The views of a scene show one set of named points, each view turned or mirrored, shifted and resized as a whole, with a little noise and some points left out.
In the rows, 128 means zero.

Scene 1
View 1
K430: [103 168 110 113 122 138 132 109 139 126 154 116 117 144 150 122 125 152
 136 156  80 113 134 133]
K608: [120 143 116  83 128 121 113 116 155 124 146 110 105 124 165 142 156 190
 152 177  73 117 104 136]
K173: [117 148 115 116 111 124 184 109 127 172 118  74 120 121  99 128 147 179
 146 139 116  82  58 142]
K760: [132 184 104 150 141 123 217 137 130 136 108  78 156 123 122 112  97 160
 136 113 118  89 102 119]
K449: [133 190 102 153 147 124 217 143 133 125 108  83 161 125 132 110  87 157
 134 111 114  94 115 113]
K630: [114 191 103 167 123 136 239 121 110 161 108  71 155 136  85 100  90 137
 126  97 133  75  94 125]
K666: [121 174 107 141 126 127 204 124 127 149 115  80 142 128 111 115 111 160
 137 121 116  86  91 128]
K217: [112 176 107 120 133 134 143 121 143 113 147 115 128 140 159 120 113 153
 136 149  81 116 142 125]
K37: [150 175 105 130 158 111 190 154 153 107 108  89 155 111 163 126 104 185
 147 132 100 106 111 111]
K574: [ 93 195 103 166 109 149 221 102 102 167 128  83 144 153  79  94  91 116
 118 101 125  77 110 132]
K961: [114 217  95 164 152 141 190 139 134  93 137 115 164 152 160  96  57 120
 120 113  91 113 181 105]
K953: [ 86 189 105 144 111 152 169  98 116 143 152 109 128 159 114 102 101 118
 121 129  97  98 139 132]
K697: [154 170 106 110 170 107 148 160 171  79 123 109 146 110 205 136 111 196
 152 155  74 127 137 106]
K386: [107 158 113 103 121 133 129 109 142 131 150 111 112 137 149 128 138 165
 142 162  80 111 118 135]
K232: [ 88 207 100 165 118 155 196 106 110 139 145 105 146 164 109  91  76 102
 114 110 107  94 151 125]
K878: [102 171 109 129 114 138 172 106 124 151 138  95 126 140 115 115 121 148
 133 136 102  94 106 135]
K88: [101 207  99 165 129 147 205 118 116 129 134 100 154 154 119  94  74 115
 117 107 108  96 149 118]
View 2
K760: [ 75 126  98  56 115  84 136  83 142 160 110 125 105  84 153 120 104 181
 110 118 155 139 150  68]
K173: [114 146 112  96 126 109 144 103 139 143 178 139  74  67 163  86 118 163
 105 121 114 166 123 102]
K961: [ 55  85  66  25 132  37 137 101 154 221  63 101 139  73 101 197 136 153
  84 129 185 103 155  71]
K630: [ 79 115  87  59 114  97 145  42 139 153  91 118  88  78 142 101 107 188
  88 107 160 198 139  72]
K37: [ 70 137 112  55 117  71 129 131 144 168 132 133 123  87 163 143 103 170
 133 131 147  76 160  67]
K217: [ 94 114  89  66 146  55 138 146 153 207 147 120 116  59 120 169 147 130
  94 138 139  97 134 104]
K608: [121 142 113  95 151  71 137 188 150 190 215 138 102  54 144 149 149 118
 113 147 102  76 124 123]
K666: [ 89 128  99  71 122  92 141  88 142 159 131 126  94  74 149 111 114 171
 102 119 142 155 138  85]
K88: [ 72  92  67  45 130  63 145  71 149 197  78 103 111  68 108 154 133 161
  72 119 173 163 139  81]
K574: [ 89 100  72  64 128  90 151  42 143 173  92 108  83  64 118 113 129 171
  64 109 160 217 125  89]
K232: [ 82  85  60  51 137  64 149  66 150 205  81  99 103  59  95 154 145 151
  57 119 170 182 129  93]
K386: [114 125  96  87 152  69 142 157 150 197 184 127  99  52 127 152 153 121
  93 140 118 108 121 120]
K697: [ 73 136 114  52 130  49 123 181 150 194 154 134 141  82 156 179 118 146
 142 146 141  19 162  76]
K430: [107 115  88  78 152  61 142 150 151 207 165 120 106  51 117 163 156 121
  85 139 129 111 123 117]
K953: [ 99  95  69  68 146  67 150  94 150 205 119 107  97  51 101 151 155 136
  61 125 150 171 120 110]
K878: [105 119  90  80 138  83 146 106 145 180 149 122  90  58 128 127 140 146
  83 125 133 158 122 107]
K449: [ 67 120  95  48 114  78 135  85 143 167  99 123 114  85 149 132 105 180
 111 120 161 128 155  64]
View 3
K878: [116 106 126  93 143 117 138 121 116 122 129 133 124 124 107 151 124 151
  96 137 131 131 103 125]
K608: [119  93  82 105 118  83 112 159 167 131 105 165 156 125 101 147 125 156
 116 113 103 101 142 136]
K449: [127 147 127  66 170 123 123 102 118 110 143 152 114 113 107 134 127 191
 113 142 185 128  93 140]
K386: [122  87  98 106 132  93 124 140 153 126 115 151 134 126  99 143 125 155
 103 121 107 113 118 134]
K630: [114 149 155  65 167 145 146  94  76 112 148 124 111 117 115 152 124 165
 100 156 183 147  84 122]
K697: [141 125  74  82 153  79  89 135 192 115 121 193 135 112  92 116 131 210
 132 112 157  95 124 160]
K217: [133  91 100 101 150  94 120 122 160 119 124 156 115 121  94 128 129 173
 101 124 124 116  98 144]
K430: [127  81 102 108 140  94 125 129 155 123 119 148 120 125  96 135 128 159
  97 123 108 117 104 138]
K173: [100 135 128  80 126 125 138 142  95 129 123 135 159 124 119 173 119 139
 113 138 143 126 135 113]
K232: [133  92 141  95 175 123 147  83 115 109 145 122  78 121  97 128 130 167
  76 147 141 145  55 135]
K760: [120 149 132  66 164 127 128 106 106 113 142 146 122 114 111 144 126 181
 113 144 183 131  99 132]
K666: [114 138 131  74 152 125 133 116 103 118 134 140 130 119 112 152 124 164
 108 142 164 130 107 126]
K88: [133 109 138  86 179 123 140  83 116 107 148 132  82 117  99 126 130 179
  86 147 157 141  60 138]
K37: [129 148 102  68 158 104 106 123 148 114 131 174 134 111 103 131 128 199
 128 128 179 111 117 146]
K961: [151 101 117  88 191 104 121  79 157 101 147 154  70 113  86 101 136 207
  92 135 160 129  52 159]
K574: [116 120 157  81 166 142 156  90  77 113 147 112  98 122 111 151 125 152
  83 156 157 152  71 120]
View 4
K37: [143 124  91 120 128 112 123 118 123 139 149 128  74 112 130 156 109 122
 121 125 120 142  93 116]
K608: [152 129 103 132 148 104 115 156 105 118 126 138  97 128 149 140 166 132
 118 109 127 166 119 119]
K173: [153  93  97 132 108 132 109 136 114  96 140 156 111 122 134 144 132 127
 116 135 126 135 137 138]
K630: [133  81  89 121  77 149 121  99 129 109 180 137 114 118 117 150  99 123
 126 133 121 120 123 113]
K953: [124  98  97 123  98 138 128 119 118 115 182 120 129 133 130 135 147 133
 133 101 124 150 124  85]
K217: [133 123  97 123 129 115 127 130 116 131 160 119 102 128 138 141 149 131
 128 100 123 161 108  93]
K878: [137  98  97 127 104 134 120 126 117 110 164 134 118 127 132 140 140 130
 125 115 124 145 127 107]
K760: [138 101  90 120 101 131 122 108 126 123 165 133  95 115 123 153 102 123
 123 130 120 130 109 115]
K232: [117  93  93 119  85 144 132 103 125 121 198 113 127 130 123 139 130 130
 136 102 121 142 118  78]
K430: [135 119 100 127 128 118 124 138 111 122 156 124 110 132 141 137 161 133
 127  99 125 164 117  95]
K666: [141  97  93 124 101 133 118 116 122 113 160 139 104 118 127 148 116 125
 122 129 122 133 120 119]
K697: [144 147  94 120 154  94 127 130 118 153 140 118  63 115 138 155 128 125
 121 110 120 161  81 106]
K449: [135 105  89 118 103 129 125 104 128 130 169 127  91 114 122 154 100 123
 125 126 119 132 102 109]
K574: [126  77  92 122  73 153 123 103 126 105 189 131 130 126 120 141 117 127
 130 120 123 128 131 100]
K961: [114 120  90 111 108 125 140  98 129 150 195  97  98 124 123 147 120 127
 137  95 118 151  87  67]
View 5
K574: [182 151  96 126 144 170  88 104  66 170 135 157  79 143  99 178  93 110
 157  97 129  90 146 100]
K173: [118 140  93 174 110 161  97 107 125 153 151  79 105 127 116 149  90 107
 114 120 116  85 122 143]
K953: [140 150 103 102 130 139  92 119  45 174 134 126  83 128 118 164  91 137
 140  97 120 145 162 104]
K37: [117  90 161  99  92 138 141 148 104 135 155 105 135 103 118 128 115 132
 117 118  91  76 123  92]
K430: [ 91 134 119 103 105 119 106 133  64 163 143  81 105 110 135 142  93 152
 114 108 105 161 156 119]
K961: [151 107 162  37 119 125 129 151  26 158 138 162 108 111 115 151 113 154
 149  93 101 126 159  55]
K217: [ 94 122 135  87 102 116 118 141  61 157 145  90 112 106 133 138  99 154
 115 107  98 153 154 105]
K386: [ 82 134 115 118 100 121 106 132  78 159 146  65 108 109 137 137  91 147
 106 113 102 155 149 129]
K232: [168 145 114  85 139 147  97 120  33 175 131 160  81 133 107 172  96 134
 156  91 123 127 162  84]
K449: [155 106 146 102 113 154 127 134  88 145 149 139 117 119 104 148 112 121
 138 109 105  66 129  84]
K666: [143 126 117 134 117 159 109 119 100 152 147 118 106 126 108 153 101 115
 131 112 114  78 128 110]
K88: [168 131 128  82 133 147 108 126  44 165 135 161  91 128 106 165 103 132
 153  94 116 109 154  77]
K760: [152 111 135 117 115 159 121 127  98 145 149 132 114 122 104 150 108 116
 135 111 108  63 126  94]
K878: [124 143 104 130 118 145  98 117  81 162 142 102  95 125 120 154  91 127
 127 108 116 122 144 121]
K697: [ 80  79 180  72  77 111 152 165  89 132 158  81 147  87 133 113 117 156
 102 120  78 114 132  90]
K630: [184 133 111 132 134 176 103 109  90 158 142 157  93 138  94 169 101 102
 153 104 125  55 130  96]
View 6
K666: [129 125 133 115 148 138 142 139 137 121 131 132 123 133 129 126 119 104
 120 146 130 131 131 127]
K953: [119 116 126 109 142 110 121 158 120 136 112 127 116 136 129 104 136 123
 117 154 133 123 112 115]
K574: [127 113 126 111 146 119 133 148 128 143 110 110 102 131 143 128 139  96
 102 154 126 138 131 123]
K173: [122 121 129 123 126 145 142 127 132 109 134 141 125 150 130 138 100  98
 125 148 146 129 121 123]
K449: [135 132 139 109 169 137 144 147 145 126 134 131 126 117 123 114 129 112
 121 143 117 131 140 131]
K232: [124 116 128 104 156 107 124 163 124 147 108 116 109 125 134 104 149 119
 109 154 121 128 123 119]
K88: [129 121 132 104 164 115 129 161 131 143 115 118 114 120 130 104 147 119
 112 150 117 130 129 123]
K430: [115 124 130 112 139 120 121 155 123 116 128 150 136 142 114  93 119 140
 136 150 141 111 103 114]
K760: [134 130 137 111 162 140 145 142 143 123 134 130 125 122 126 121 124 107
 120 143 121 133 139 131]
K217: [120 128 134 110 150 122 124 157 128 118 131 149 138 134 112  90 123 142
 136 147 134 113 110 117]
K608: [114 131 133 119 129 136 127 143 127  95 143 168 150 152 105  98  96 141
 150 145 152 106  98 115]
K961: [130 130 139  97 183 111 126 173 136 141 122 129 127 107 116  79 153 143
 123 145 108 121 129 123]
K386: [115 125 131 115 133 126 124 149 124 109 132 155 138 148 113  99 110 137
 139 149 146 111 101 114]
K37: [134 140 143 111 169 146 145 145 148 110 147 149 143 119 111 105 115 125
 137 138 122 123 135 131]
K630: [134 120 131 112 155 133 144 141 138 136 121 114 108 125 140 134 132  91
 105 148 121 142 142 130]

In a view up to two points have been moved. Name them for each view, in the order of its rows, or write none.
view 1 -> K961
view 2 -> K173
view 3 -> K232, K760
view 4 -> K608, K878
view 5 -> K217, K697
view 6 -> none

Scene 2
View 1
K652: [159 139  98 130 124 176 156 183 127 164  97 111 117  71  68 125 163 184
 177 109 168 104 175 118]
K144: [164 132  93 137 156 170 175 158 135 147 113 101 110  86 101  89 175 178
 176 111 201 117 166  84]
K107: [169 150 167 120 165 133 162 139 152 149  93 128  89  64  80 123 175 174
 139 127 194 140 162 162]
K695: [158 127 129 147 163 143 170 146 135 127 121 124 110  92 120 105 168 142
 157 122 195 157 167 114]
K242: [148 111  98 165 153 156 170 160 119 119 136 122 127 107 139 101 159 124
 173 116 186 161 171  84]
K370: [155 128 124 147 148 149 163 159 129 135 115 126 115  88 108 119 162 144
 161 119 180 149 171 121]
K487: [145 110 104 168 148 153 167 164 117 117 136 128 130 107 139 109 155 115
 171 117 179 167 174  92]
K128: [143 101  79 177 155 162 175 162 113 108 149 118 136 121 159  89 157 111
 182 113 190 168 173  57]
K479: [151 121 108 154 144 157 164 165 123 131 123 123 123  95 117 112 161 139
 170 116 179 149 173 103]
K10: [161 120 127 155 190 136 185 126 141 110 135 117 105 107 151  79 175 134
 154 125 220 172 159  88]
K315: [141 104 117 177 157 138 168 153 117 102 145 136 129 116 158 108 153  94
 163 123 182 191 173  96]
K276: [145 102  91 176 163 154 178 153 118 104 149 120 131 121 162  88 159 108
 175 117 195 176 170  65]
K977: [162 133 142 140 166 140 169 142 141 132 113 125 103  85 111 108 170 152
 151 124 197 152 165 125]
View 2
K10: [105 127 141 125 142 135 128  89 137 141 177 122 124 150 146 167 135 144
 121 144 107 150 100 131]
K652: [138 217 184 105 151 139  54 106  72 150  91 134 119 141 132 169 128  84
 133 133 134 160 159 181]
K276: [ 96 124 151 117 107 158 134  96  71 127 169 129 124 165 148 182 164 142
 100 160 115 136  84 139]
K370: [124 174 160 122 153 149 111  93 102 142 130 148 119 157 142 153 146 109
 126 133 122 143 133 157]
K479: [120 170 163 117 138 152 106  97  82 138 131 142 120 157 142 164 150 111
 119 141 123 143 125 158]
K128: [ 94 130 157 112 100 160 125 100  55 125 163 126 125 164 147 188 163 138
  97 163 117 136  85 143]
K242: [106 146 157 118 123 155 121  96  78 132 152 136 122 161 145 172 157 128
 109 151 118 139 103 148]
K487: [109 150 159 119 124 162 127  96  70 130 145 146 121 167 148 166 165 122
 108 148 121 132 107 150]
View 3
K144: [119 142 108 150 174 140 150 115 119 145 124 137 116 135 138 141 134 144
 141 110 145 136 127 112]
K695: [119 138 121 142 149 140 119 120 135 139 131 124 104 133 134 146 130 127
 123 130 139 133 114 131]
K242: [133 124 113 154 157 141 115 121 140 138 127 121 105 150 160 155 129 115
 136 125 134 129 106 120]
K479: [121 132 107 152 162 145 126 119 132 147 130 123 106 141 145 163 125 121
 123 118 140 128 119 120]
K370: [114 138 111 145 157 145 126 120 131 148 134 122 105 133 132 162 125 124
 114 121 142 130 123 126]
K107: [ 93 159 124 127 145 144 134 119 123 149 140 128 102 109  94 148 128 143
  97 128 150 134 136 141]
K315: [135 117 118 152 143 141  95 125 152 136 131 111  98 152 164 163 125 101
 126 135 129 126  97 130]
K128: [145 114 109 162 161 139 112 121 144 134 122 120 106 162 179 155 130 110
 150 123 129 129  97 113]
K10: [130 133 133 141 140 132 111 121 141 126 125 127 103 140 145 125 137 130
 142 139 133 137 100 133]
K977: [110 146 122 136 148 141 126 120 130 142 134 126 104 126 120 146 130 134
 116 128 143 133 122 133]
K487: [130 122 109 155 157 143 112 122 141 141 129 117 103 150 160 165 125 110
 128 123 134 127 107 121]
View 4
K370: [101 120 129 103  99 148 112 118 142 132 140 121 126 122 156 133 122 117
 108 142 115 112 130 148]
K652: [107 129 119 135  74 145  86 129 150 116 126 122 102 110 183 113 121 102
 101 146 129 123 107 168]
K977: [107 132 121  93 111 154 124 122 134 139 135 104 128 121 155 134 129 117
  93 142 114 119 136 150]
K144: [107 119 120 124  92 162 121 113 138 118 142 115 128 106 158 112 113 109
  85 149 136 146 110 168]
K315: [ 86  86 149  87 110 150 135  94 142 136 168 142 156 132 122 146 111 132
 129 136 111 107 140 133]
K107: [115 156 112  90 111 149 109 140 134 146 116  88 110 121 173 135 142 111
  86 142 108 108 141 150]
K695: [102 119 128  95 109 155 127 114 136 136 144 114 135 122 146 134 122 121
 100 141 116 119 134 148]
K10: [102 109 130  84 125 168 157 100 128 141 159 110 158 119 124 136 117 128
  89 143 120 136 139 146]
K242: [ 92  92 141 104 102 155 131  97 143 127 163 137 148 121 132 132 109 125
 115 141 122 124 127 147]
K479: [ 97 108 134 110  95 151 115 110 144 126 148 130 131 121 150 129 116 119
 112 142 120 118 124 150]
K128: [ 87  74 149 109  98 159 139  84 144 119 176 150 159 120 121 130  98 129
 120 142 127 133 121 147]
K276: [ 87  78 148 101 106 160 145  85 141 125 175 144 162 122 117 133 101 130
 117 141 124 130 127 144]
View 5
K276: [100 173 155  93 166 119 153 164 163 107 113  86 124 147 161 161 157 112
 127 126 105 137 116 141]
K144: [ 73 189 144 134 139 144 150 115 165  92  86 106  91 147 158 120 138 164
 145 109  98 168 117  88]
K107: [106 165  93 146 118 155 123  72 104  98 132 128 104 143 166 122 118 177
 153 129 119 199 144  84]
K479: [101 188 130 119 148 133 139 119 142  97 101 102 126 155 176 138 146 138
 131 122  95 167 115 109]
K487: [108 184 137 104 157 123 142 138 144 103 108  94 136 155 177 153 153 120
 125 126  97 154 113 128]
K315: [121 169 133  92 162 117 139 150 137 110 128  92 143 151 175 167 155 107
 126 134 107 147 121 145]
K242: [101 179 142 105 156 125 147 142 153 104 109  94 125 151 169 152 152 125
 130 124 101 151 117 127]
K10: [ 96 146 140 106 148 134 149 145 149 111 138  99  97 132 142 153 137 139
 149 129 129 151 142 130]
K128: [ 96 182 159  94 167 117 155 164 170 105 100  84 126 151 166 158 161 112
 125 121  97 136 110 138]
K695: [103 169 124 120 142 138 138 116 133 103 121 108 114 145 164 141 138 145
 141 126 112 169 130 112]
K977: [102 167 115 129 133 144 135 103 126 101 125 114 108 144 162 134 131 157
 147 127 116 178 136 102]
K370: [106 183 118 124 141 138 134 107 129  98 110 109 124 152 176 136 140 145
 135 124 101 175 122 104]
K652: [ 82 217 124 148 132 147 137  82 145  82  67 114 114 165 186 106 140 169
 133 108  76 189 102  68]
View 6
K695: [136 116 109 147 149 109 151 107 116 120  84 116 141 137 131 132 164 147
 139 130 147 161 124 126]
K977: [149 110 107 142 146 114 152 108 106  98  89 120 150 141 115 134 164 141
 154 134 141 173 118 121]
K242: [115 132 117 160 154  98 146 107 140 157  77 104 119 136 163 133 165 157
 107 124 156 136 138 139]
K144: [155 100 142 190 142 121 144 127 156  81 105  98 145 151 147 168 177 128
 151 117 165 161 149 135]
K276: [ 95 126 117 155 154  86 148 110 148 187  77 103 114 127 189 125 161 165
  96 113 167 126 144 140]
K479: [138 141 118 170 154 112 142 106 134 122  78 103 125 148 136 145 170 149
 117 138 144 144 133 138]
K107: [175 109 100 137 144 129 153 104  84  57  91 128 165 148  76 137 167 130
 180 148 125 195 104 112]
K487: [117 147 111 161 156 100 144 101 135 159  70 104 115 139 155 132 165 161
  98 134 148 133 135 140]
K652: [184 150 138 212 153 140 132 111 150  50  88  92 135 173 102 182 185 124
 136 153 136 155 141 144]
K128: [ 98 134 124 169 155  89 144 111 159 183  76  97 109 133 192 134 166 163
  88 114 169 120 150 146]
K370: [147 137 111 160 153 116 145 102 119 108  79 110 133 148 118 141 169 145
 130 143 137 156 124 132]
K315: [100 145  97 136 157  88 148  95 119 188  63 113 112 128 159 111 157 172
  92 131 146 131 125 134]
K10: [109  82 110 127 141  90 160 116 118 154  94 122 145 119 168 118 156 154
 145 103 168 162 129 120]

In a view up to two points have been moved. Name them for each view, in the order of its rows, or write none.
view 1 -> K242, K977
view 2 -> K370
view 3 -> K695
view 4 -> K107
view 5 -> K652
view 6 -> K144

Scene 3
View 1
K76: [122 117 134 121 132 131 114 121 149 115 150 138 130 138 111 148 102 133
 132 158 123 121 122 126]
K196: [128 145 124 105 147 138 137 122 157 121 123 149 160 138  85 148 137 164
 136 122 112 140 103 149]
K513: [130 147 120 112 138 150 122 110 157 117 137 159 132 162  78 146 129 162
 140 138 120 140 117 146]
K945: [129 132 125 119 126 144 124 112 149 119 135 150 137 155  92 145 131 145
 144 140 124 129  98 128]
K208: [122 131 132 108 148 126 134 131 154 121 129 137 162 121 103 150 121 152
 129 131 112 132 109 143]
K937: [125 122 131 116 131 131 129 123 147 121 131 138 153 133 107 148 126 138
 138 137 120 124  94 125]
K929: [121  98 138 125 114 115 139 131 134 126 120 120 175 110 135 150 135 112
 144 132 123 106  54  95]
K975: [124 126 130 116 136 134 122 121 151 118 139 142 142 138 103 148 116 143
 135 145 120 127 112 132]
K681: [131 151 120 110 143 152 120 109 160 114 140 162 126 166  72 145 125 167
 138 141 119 144 128 154]
K812: [125 139 128 107 149 135 129 124 157 118 134 146 150 136  92 149 121 159
 130 135 113 137 121 149]
K649: [126 132 128 112 137 135 132 122 151 121 128 144 154 137  97 148 131 149
 138 131 117 131  98 134]
K496: [125 128 129 114 135 132 132 123 149 121 128 140 156 133 102 148 130 145
 138 132 118 128  94 130]
K717: [128 107 130 130 105 134 127 114 136 122 130 137 146 143 116 146 136 118
 153 142 131 110  63  96]
K826: [133 146 119 115 130 153 124 106 154 117 132 161 132 168  76 144 138 159
 147 135 123 138 103 139]
K603: [119 104 139 119 127 115 136 133 140 124 126 122 170 108 130 151 124 121
 136 136 119 111  76 109]
View 2
K496: [122 149 143 122 122 100 139 135 126 144 135 135 134 120 126 129 126 150
 126 156 130 126 119 131]
K826: [127 160 154 114 144  98  92 119 127 141 109 155 122 138 114 146 119 196
 121 153 143 132 117 143]
K208: [118 143 134 124 114 101 139 153 136 152 136 116 140 120 113 141 135 143
 136 160 132 135 127 123]
K649: [121 148 144 120 123 101 131 135 128 144 132 133 133 123 121 135 128 158
 126 157 133 128 120 132]
K717: [141 165 157 123 131  89 159 108 100 132 139 174 129 111 162  92 110 132
 113 146 116 109  93 144]
K945: [134 163 149 120 137  93 115 124 122 143 118 157 128 128 127 131 120 167
 125 151 133 129 110 138]
K929: [127 147 149 127 107  98 200 123 102 132 166 146 138  96 166  81 119 100
 113 153 110 102 102 135]
K513: [128 160 145 117 141  96  89 133 134 149 107 146 127 139 106 155 124 189
 131 154 143 140 121 136]
K937: [130 154 143 124 123  95 142 135 122 145 135 141 136 118 132 123 125 141
 128 154 126 126 113 132]
K196: [107 138 144 115 121 111 119 139 137 144 129 119 130 129 108 150 132 177
 123 162 143 130 133 133]
K681: [131 163 143 117 145  94  76 137 139 153  99 145 128 144  98 165 126 197
 137 154 146 148 122 134]
View 3
K812: [137 130  98 137 159 133 118 125 139 141 115 105 106 180 115 139 146 118
 117 123  95 136 123 128]
K649: [139 147 115 126 177 143 120 137 140 133 106 118 118 158 122 119 148 109
 115 152  92 149  98 121]
K496: [143 150 121 126 178 146 124 137 138 133 106 123 121 152 126 113 147 107
 114 152  97 150  95 118]
K76: [155 162 135 116 135 118 111 153 148 111 131 146  98 113  86 152 141 119
 133 120 103 146 113 126]
K603: [175 175 168 116 181 168 154 144 117 129 111 163 131  99 146  79 141  93
 114 148 133 150  78 105]
K826: [108 141  86 125 179 119  80 146 168 123  99  95 111 183  96 151 155 120
 120 176  50 160  97 130]
K937: [145 158 128 121 174 143 120 143 140 127 108 131 119 139 120 116 147 107
 118 154  97 152  92 118]
K208: [150 136 114 136 166 148 137 124 127 144 115 117 115 165 132 116 144 111
 113 122 114 135 115 121]
K975: [145 152 121 123 156 129 114 143 145 124 119 128 107 141 105 137 145 115
 124 134  97 146 108 124]
K717: [148 193 160 100 193 147 112 170 149 104  98 159 130  92 116 100 148  97
 120 199  86 176  53 108]
K513: [114 134  83 129 164 117  86 139 162 127 107  94 105 187  93 158 152 124
 121 153  61 151 113 133]
View 4
K76: [141 102 127 120 130 120 120 137 155 127 177 130  87 115 124 154 108 125
 138 158 127 121 148 124]
K717: [125 126 146 146 120 137 111 136 105 137 132 156  36 106 122 165  93  86
 128 117 138 150 150  84]
K826: [117  97  96 111 110 138  94 155 175 131 126 166  91 156  92 119 105 119
  99 112 135 110 148 100]
K603: [135 154 132 161 126 123 135 133  69 124 145 138  68 106 147 158 117  91
 140 132 116 144 154 127]
K496: [127 130 106 137 118 127 117 145 120 124 136 150  91 136 122 132 118 108
 118 122 122 122 152 124]
K929: [132 163 145 173 125 129 133 131  48 129 134 145  44  97 149 167 110  77
 141 120 122 158 155 111]
K196: [121 128  80 129 111 128 113 154 135 120 124 158 116 161 112 108 126 116
 103 112 116 106 152 132]
K945: [123 107 111 122 116 133 104 147 152 130 137 157  80 137 106 135 104 113
 113 122 133 121 149 104]
K812: [130 119  89 122 119 123 117 149 148 120 148 145 119 152 117 118 126 127
 114 132 116 104 151 139]
K937: [129 128 115 137 121 128 119 142 119 127 142 147  84 128 124 140 113 106
 125 127 123 127 151 119]
K681: [123  87  86  99 113 130  99 156 196 126 143 157 115 162  92 111 113 135
 101 128 129  97 147 118]
K513: [122  97  91 107 113 132 100 154 180 127 138 158 106 157  96 116 112 127
 102 123 130 104 148 114]
K208: [132 135  94 136 120 120 126 146 118 118 147 142 114 142 128 124 130 117
 122 131 110 113 154 146]
K975: [134 116 113 127 123 124 118 142 140 126 155 141  93 130 121 139 114 118
 126 138 123 119 150 124]
K649: [126 127 101 133 116 128 115 147 127 124 134 153  96 142 118 127 119 111
 115 121 121 118 152 124]

In a view up to two points have been moved. Name them for each view, in the order of its rows, or write none.
view 1 -> none
view 2 -> none
view 3 -> K649, K937
view 4 -> K929, K975
